Points on a hilly landscape, in no order, each with its height.
From any point a ball rolls to the lowest of the 2 points nearest to it. It stops when none of these is lower. Distance is the straight distance between rows; heights are no part of it.
Q_318 height 3.64: [131  87 112 178 152 126 138 195 152 122 147 184 111  85 101 151 113 104
 144 122  62 155 121 110 142 137 124]
Q_314 height 6.96: [103 106 131 142 135 128 125 156 152 151  81  91  88  86  91 135  89  71
  84 116 125 134  99  80 167 114 172]
Q_593 height 0.70: [109  93 159 125 154 163 119 111 151 158 146  72 146 109 117 137 135 178
 135 177  75 136 113 102 142 117 113]
Q_85 height 5.96: [158 158 140 163 106  82  81  61  76 104  93 110 141 163 175  54 193 149
 154 150 127 103 141 140 148  70 151]
Q_14 height 1.93: [156 123 107 199 176 134 135 114 110 113 146 206 154  96 174  92 157 147
 143 162  91 120 163 111 143 123 112]
Q_102 height 8.76: [ 97 100 104 127  90 159 110  90 139 138 145 149 103 158  81 188  95 142
 105 103 130 111  97 151 137 123  71]
Q_461 height 9.34: [113 115 123 146 180 163 159 156 161 165 144  97 132 112 122 129 124  97
  60 175 178 129 111  93 160 155 166]
Q_554 height 6.07: [126 120 103 145 139 159 132 106 136 138 147 154 127 118 131 134 122 134
  79 134 131 121 136 110 147 143 124]
Q_469 height 4.53: [ 71 141 149 106 201 119 119 158 158 142 100  92 108 129 129 150  57 145
 151 166  59 120 116 123 146 103  88]
Q_612 height 4.99: [160 149 145  98 137 117 155 140 109 121 152 130 127 120 166  88 152  98
 136 143 118 141 150 116 121 158 145]
Q_92 height 6.57: [137 106 131 121 117 142 150 141 121 154 180 170 134 156 129 139 125  97
 119 109 182 137 100 156 131 142  81]
Q_938 height 4.91: [ 94 113 145  76 145 147 149 155 169 152 172 114 147 146 102 178  97 168
 153 142 107 137 111 152  96 140  87]
Q_34 height 3.79: [124 157 103 153 121  98 118 152 143  99  77 139 126  89 130 141 108 163
 158  95 107 116 163 111  84 115 180]
Q_10 height 5.36: [113 155 155  77 209 111 137 123 113 153 110 103 129 167 160 136  99 148
 147 163 137 115 123 140 133 129  78]
Q_523 height 4.21: [167 142 130 116  41 138 116 103  82 107  83  69 129 128 119 132 161 143
 151 109 172 121 113 145 109 125 161]
Q_859 height 5.87: [146 192 117 105 134  86 118 117  95 102  56 108 122 139 185  73 130 120
 134 136 128 104 161 124 136 115 197]
Q_584 height 8.90: [ 80 104 116 132 142 175 122 125 159 159 133 107 124 138  91 210  72 166
 104 135 130 109  83 133 140 121  82]
Q_598 height 4.98: [155 157 167  96 124  92 120  87  78 114 134 111 131 197 150 106 172 112
 186 135 146 118 118 177 121 117  84]
Q_339 height 6.34: [173 168 150 149 100  85 111 116  68 119 102 117 150 138 195  44 197 114
 168 146 148 117 135 137 135  96 175]
Q_342 height 4.25: [113 115 142  88 101 123 152 174 178 132 185 142 147 119 104 141 119 145
 152 103 112 154 147 143  66 148 122]
Q_995 height 3.16: [148  86 186  84  75 149 138 105 118 145 123  21 131 121  89 109 162 140
 142 146 163 143  95 109 140 110 128]
Q_949 height 4.92: [ 85 140 156  74 165 122 125 119 147 155 124  85 113 159 120 158  86 160
 151 153  92 116 112 141 124 115  74]
Q_172 height 6.10: [126 171 150  42 141  82 122  97 102 123  85  79  81 185 137 114 104  95
 138 127 122 104 122 140 145 128 127]
Q_655 height 4.76: [147 163 102 105  42 166 130 115 106 114 104  87 147 120 131 140 145 150
 100 101 200 121 136 151  95 151 179]
Q_698 height 9.51: [139 152 138 106 221 134 176 142 113 139 105  94 125 113 172  82 123  78
  96 194 141 123 133  88 171 145 159]
Q_199 height 4.48: [162 126 152 125 157 100 159 186 104 143 142 147 115 129 151 108 133  68
 153 129 140 139 107 124 143 136 129]
Q_599 height 4.28: [162 113 119 147 150 127 135 143 102 102 120 153  81 105 109 169 123  88
 157 132  63 139 113 115 154 164 117]
Q_330 height 5.35: [138 145 104 113 106 172 113  77 117 112  78  61 128 104 103 179 126 188
  98 133 154 110 126 120 108 154 148]
Q_491 height 4.68: [131  75 129 156  59 161 119 115 146 136 135 113 128  80  67 144 150 131
 101  96 140 158 102  97 116 133 146]
Q_169 height 6.24: [125 116  93 166 125 129 149 199 154 139 155 191 135 106 124 149 100 114
 103  86 167 136 124 125 112 133 151]
Q_540 height 3.67: [101 132 125 106 198 139 168 195 175 146 166 143 144 117 135 139  94 106
  99 145 134 155 140 122 120 163 137]
Q_195 height 7.41: [131 168  94 165 118  76  90 111 123  83 114 209 155 173 171  78 146 121
 132  99 128 125 170 166 123  94 156]
Q_416 height 7.71: [158 165 111 169  62  98  86  94  98  76 142 191 162 173 169  79 199 117
 143 101 132 130 150 174 124 113 146]
Q_350 height 9.43: [132 126 147 106 210 159 171 148 135 166 155  77 129 129 139 112 141  79
  73 201 167 135 105  99 167 182 151]
Q_382 height 6.38: [100 124  96 110 108 165 121  90 157 122 176 186 102 130 113 128 107 104
  52 108  92 143 162 125 143 157 104]
Q_923 height 5.72: [127 139  86 129 134 185 126  82 133 120 114 109 108 110 104 174 118 144
  58 139 141 115 134 108 132 180 146]
Q_58 height 4.78: [132 132 107 143 138  94 111 132 115  79  90 160  66 132  85 175 102  90
 165 106  53 122 126 141 143 138 113]
Q_808 height 3.47: [131 103 141 114 105 140 148 146 164 135 210 160 159 113 133  99 155 141
 126 119 111 161 159 124  93 148 117]
Q_816 height 8.02: [163 133 131 164  60 134 125 108  96 106 176 177 169 132 173  79 202 139
 155 116 152 134 154 153 103 129 124]
Q_363 height 4.11: [149  68 124 181  78 157 110 104 120 130 131 127 119 101  76 168 148 153
 139 114 119 134  90 113 136 119 108]
Q_686 height 6.65: [133  85 115 170 116 137 146 179 134 162 182 188 146 129 133 125 128  98
 105  97 191 141 100 134 136 111 111]
Q_874 height 6.63: [120 121  98 135 130 131 127 111 142  91 163 211 104 115 133 101 126  98
 106 115  53 147 186 123 140 154 109]
Q_129 height 3.28: [150  86 126 206  95 134 104  93 116 125 130 138 137  97 119 119 171 175
 147 134 109 119 129 102 133  92 117]
Q_82 height 4.44: [153 145 183  70 122 100 137 102  68 138 108  50 118 191 137 120 145 117
 189 155 174 105  87 160 134 109  90]
Q_121 height 7.06: [131 189 130 102 142  83 108 110 108 107 122 178 159 196 192  79 146 110
 142 110 152 131 164 184 108 126 122]
Q_798 height 1.96: [103 129 151  80 175 175 138  93 164 148 162  65 153 119 135 117 142 180
  96 200  88 137 151 108 124 160 122]
Q_706 height 5.56: [143 204  91  91 118 122 121 112  94 102  68 113 126 144 175 108 113 115
  90 129 159 106 149 138 133 149 202]
Q_771 height 2.84: [136 111 139 166 158 107 115 121  98 136 105 114 102 153 102 182 122 143
 184 147 118  97  77 143 152  98  76]
Q_861 height 2.10: [124  81 139 194 158 132 116 144 142 147 136 126 146  89 124 137 140 173
 161 161  73 129 114  97 146  93 112]
Q_727 height 6.41: [120 108 131 121 118 158 116 111 164 111 136 118 133  78  75 170 135 170
 140 123  46 162 137 107  91 167 130]
Q_319 height 8.64: [118  92 103 148  59 161 106  70 124 129 159 167 123 154 103 146 133 143
  88  95 154 116 117 146 144 116  87]
Q_499 height 5.30: [162 101 126 171  83 159 143 164 132 127 119 105 151  70  93 166 152 145
 145 106 162 150 106 106  92 146 178]
Q_699 height 4.05: [ 70 134 109 144 171 141 108 134 156 127  78 113  99 106 111 177  50 142
 114 137  72 113 124 107 156 113 110]
Q_575 height 6.05: [155 136 118 111  87 145 123 102 122  95 124 127 116 106  99 170 140 155
 147 108  93 135 138 133  85 177 128]
Q_783 height 5.78: [101 176 129  78 186  91 120 109 115 110  74 113  95 168 153 120  81 135
 139 141  92 104 157 138 141 121 112]
Q_733 height 7.16: [107  90 131 176 138 127 128 175 150 168 100  93 119  91 103 155  91 109
  98 121 167 114  75  81 166  87 163]
Q_876 height 9.08: [ 83  96 124 148 187 175 137 175 175 169 145  90 156 115 105 199  91 159
 107 160 135 131  90 115 137 140 131]
Q_55 height 3.78: [143 109 141 147 127 104 131 155 116 134 132 132 117 140 103 160 129 135
 188 123 130 119  97 141 117 111 100]
Q_347 height 3.71: [161 102 163 107  41 146 114  87  99 117  86  40 127 105  81 129 162 155
 156 115 163 134 100 119 121 109 138]
Q_968 height 6.29: [111 128  97  94  64 138 138 138 144 134 139 148 119 155  93 176  91 112
  96  64 187 112 110 156 102 143 135]
Q_286 height 2.27: [135 112 140 127 172 156 163 137 154 153 203 157 185 108 168  82 163 145
 103 171 128 150 156 114 118 149 119]
Q_191 height 5.97: [ 99 129  97 111  60 131 104 107 158 113 102 142 115 115  76 171  98 151
 100  57 130 125 136 132  88 136 150]
Q_440 height 5.51: [142 137 153 137 125  83 100  84  96 115 121 119 117 165 147  83 163 144
 163 135 114 111 141 139 138  86 111]
Q_886 height 2.93: [146 136  95 174 158 114 131 117 102  93  92 174 116 100 162  86 131 108
 133 146  85 116 163 105 161 116 153]
Q_704 height 8.48: [132  84 120 181  67 143 105  74 108 123 166 167 153 158 125 113 166 171
 132 110 173 120 125 157 140  81  75]
Q_327 height 3.04: [154 151 117 175 112 103 123 151 110 117  91 127 144  98 151 124 140 165
 171 121 141 111 140 117  97 107 175]
Q_61 height 5.69: [124 138 111  90  60 146 109  82 135 100  81  90 124 110  73 182 118 177
 126  86 135 125 126 138  73 153 134]
Q_504 height 9.21: [ 60 105 131 152 191 171 136 179 206 176 151  80 162 108 116 146  97 132
  75 176 156 131 109 107 142 135 160]
Q_56 height 4.35: [130 161  95 131 118  91 121 152 128  71  73 162  94 112 116 150  98 110
 162  87  82 131 163 135 104 141 171]
Q_525 height 2.82: [143  99 145 167 145  93 131 184 140 122 177 192 126 115 117 115 148 108
 180 121  72 153 135 133 120 121  97]
Q_757 height 5.75: [119 167 138  63 198 112 146 122 115 149 131 152 140 175 181 115  99 112
 124 139 150 134 152 159 121 148  80]
Q_51 height 5.85: [119 110 113 155 118 138 150 195 173 142 138 131 146  84 103 162 108 138
 114  98 158 144 123 107  89 139 178]
Q_477 height 2.65: [ 80 126 125 132 126  90 118 167 170 150 116 144 124 118 133  94  89 124
 107  96 132 121 149 111 127  75 149]
Q_222 height 5.22: [134 196  91  76 106 157 129 104 111 115  93  86 134 137 154 138 121 146
  68 125 184 105 146 144 103 170 186]
Q_104 height 6.19: [122 128 147  79 158 120 147 138 126 160 170 157 138 178 135 138 111 101
 139 122 161 134 114 169 113 139  53]
Q_613 height 6.18: [145 174 162  73 146  73 131 121  93 130  84  77 110 160 175  69 136 107
 150 139 142 115 136 127 137 110 157]
Q_862 height 6.90: [126 139 108 139 161  88 117 113 109  69 129 198  92 162 139  95 128  73
 144 119  60 136 170 152 155 128  98]
Q_156 height 6.66: [119 104 144 121 106 130 101 106 158 114 133 133  99  83  80 122 133 113
 130 117  26 163 140  99 127 138 120]
Q_986 height 2.92: [ 97 151 136  79 169 140 153 144 180 134 150 106 144 112 136 119 108 157
 103 152 103 137 170 112  99 155 148]
Q_650 height 3.80: [154 113 182  64  85 141 160 122  91 144 143  47 138 157 125 105 158 121
 152 146 199 130  95 140 138 127 114]
Q_818 height 6.72: [149 164 160 130 146  67 124 138  92 133 126 148 157 165 194  55 170  92
 172 124 167 138 145 159 115  97 134]
Q_789 height 0.61: [131 110 122 175 203 130 145 139 134 149 165 210 172 107 180  77 147 127
 122 159 115 140 161 120 140 115  89]
Q_381 height 3.77: [177 151 105 177 131 124 114 100  63 108 101 158 125 133 171 121 162 118
 146 147 131 110 118 132 163 132 143]
Q_264 height 6.59: [130 128 118  90  82 131 134 132 131 141 130 121  99 144 113 130 113  68
  73  84 179 128 109 123 138 144 161]
Q_761 height 6.79: [118 114 133 101 118 134 135 141 135 157 119  98  79 127  91 142  99  59
  72 111 146 134  88 102 169 136 147]
Q_879 height 3.45: [ 47 131 115 150 168 135 115 167 190 156 104 115 135  98 132 128  51 137
  85 134 113 112 137 100 147  78 130]
Q_944 height 3.72: [143 110 152 151 135  72 127 175 119 124 153 159  98 146  99 125 144  72
 180 109 104 130 104 151 128 107  95]
Q_45 height 8.28: [151  96 148 162  71 150 128  96  99 120 177 150 180 145 153  80 193 171
 160 132 186 138 144 152 121  95  86]

Where does a ball stop that starts at each point below?
Q_51 => Q_593
Q_783 => Q_477
Q_350 => Q_995
Q_416 => Q_995
Q_613 => Q_995
Q_698 => Q_995
Q_92 => Q_477
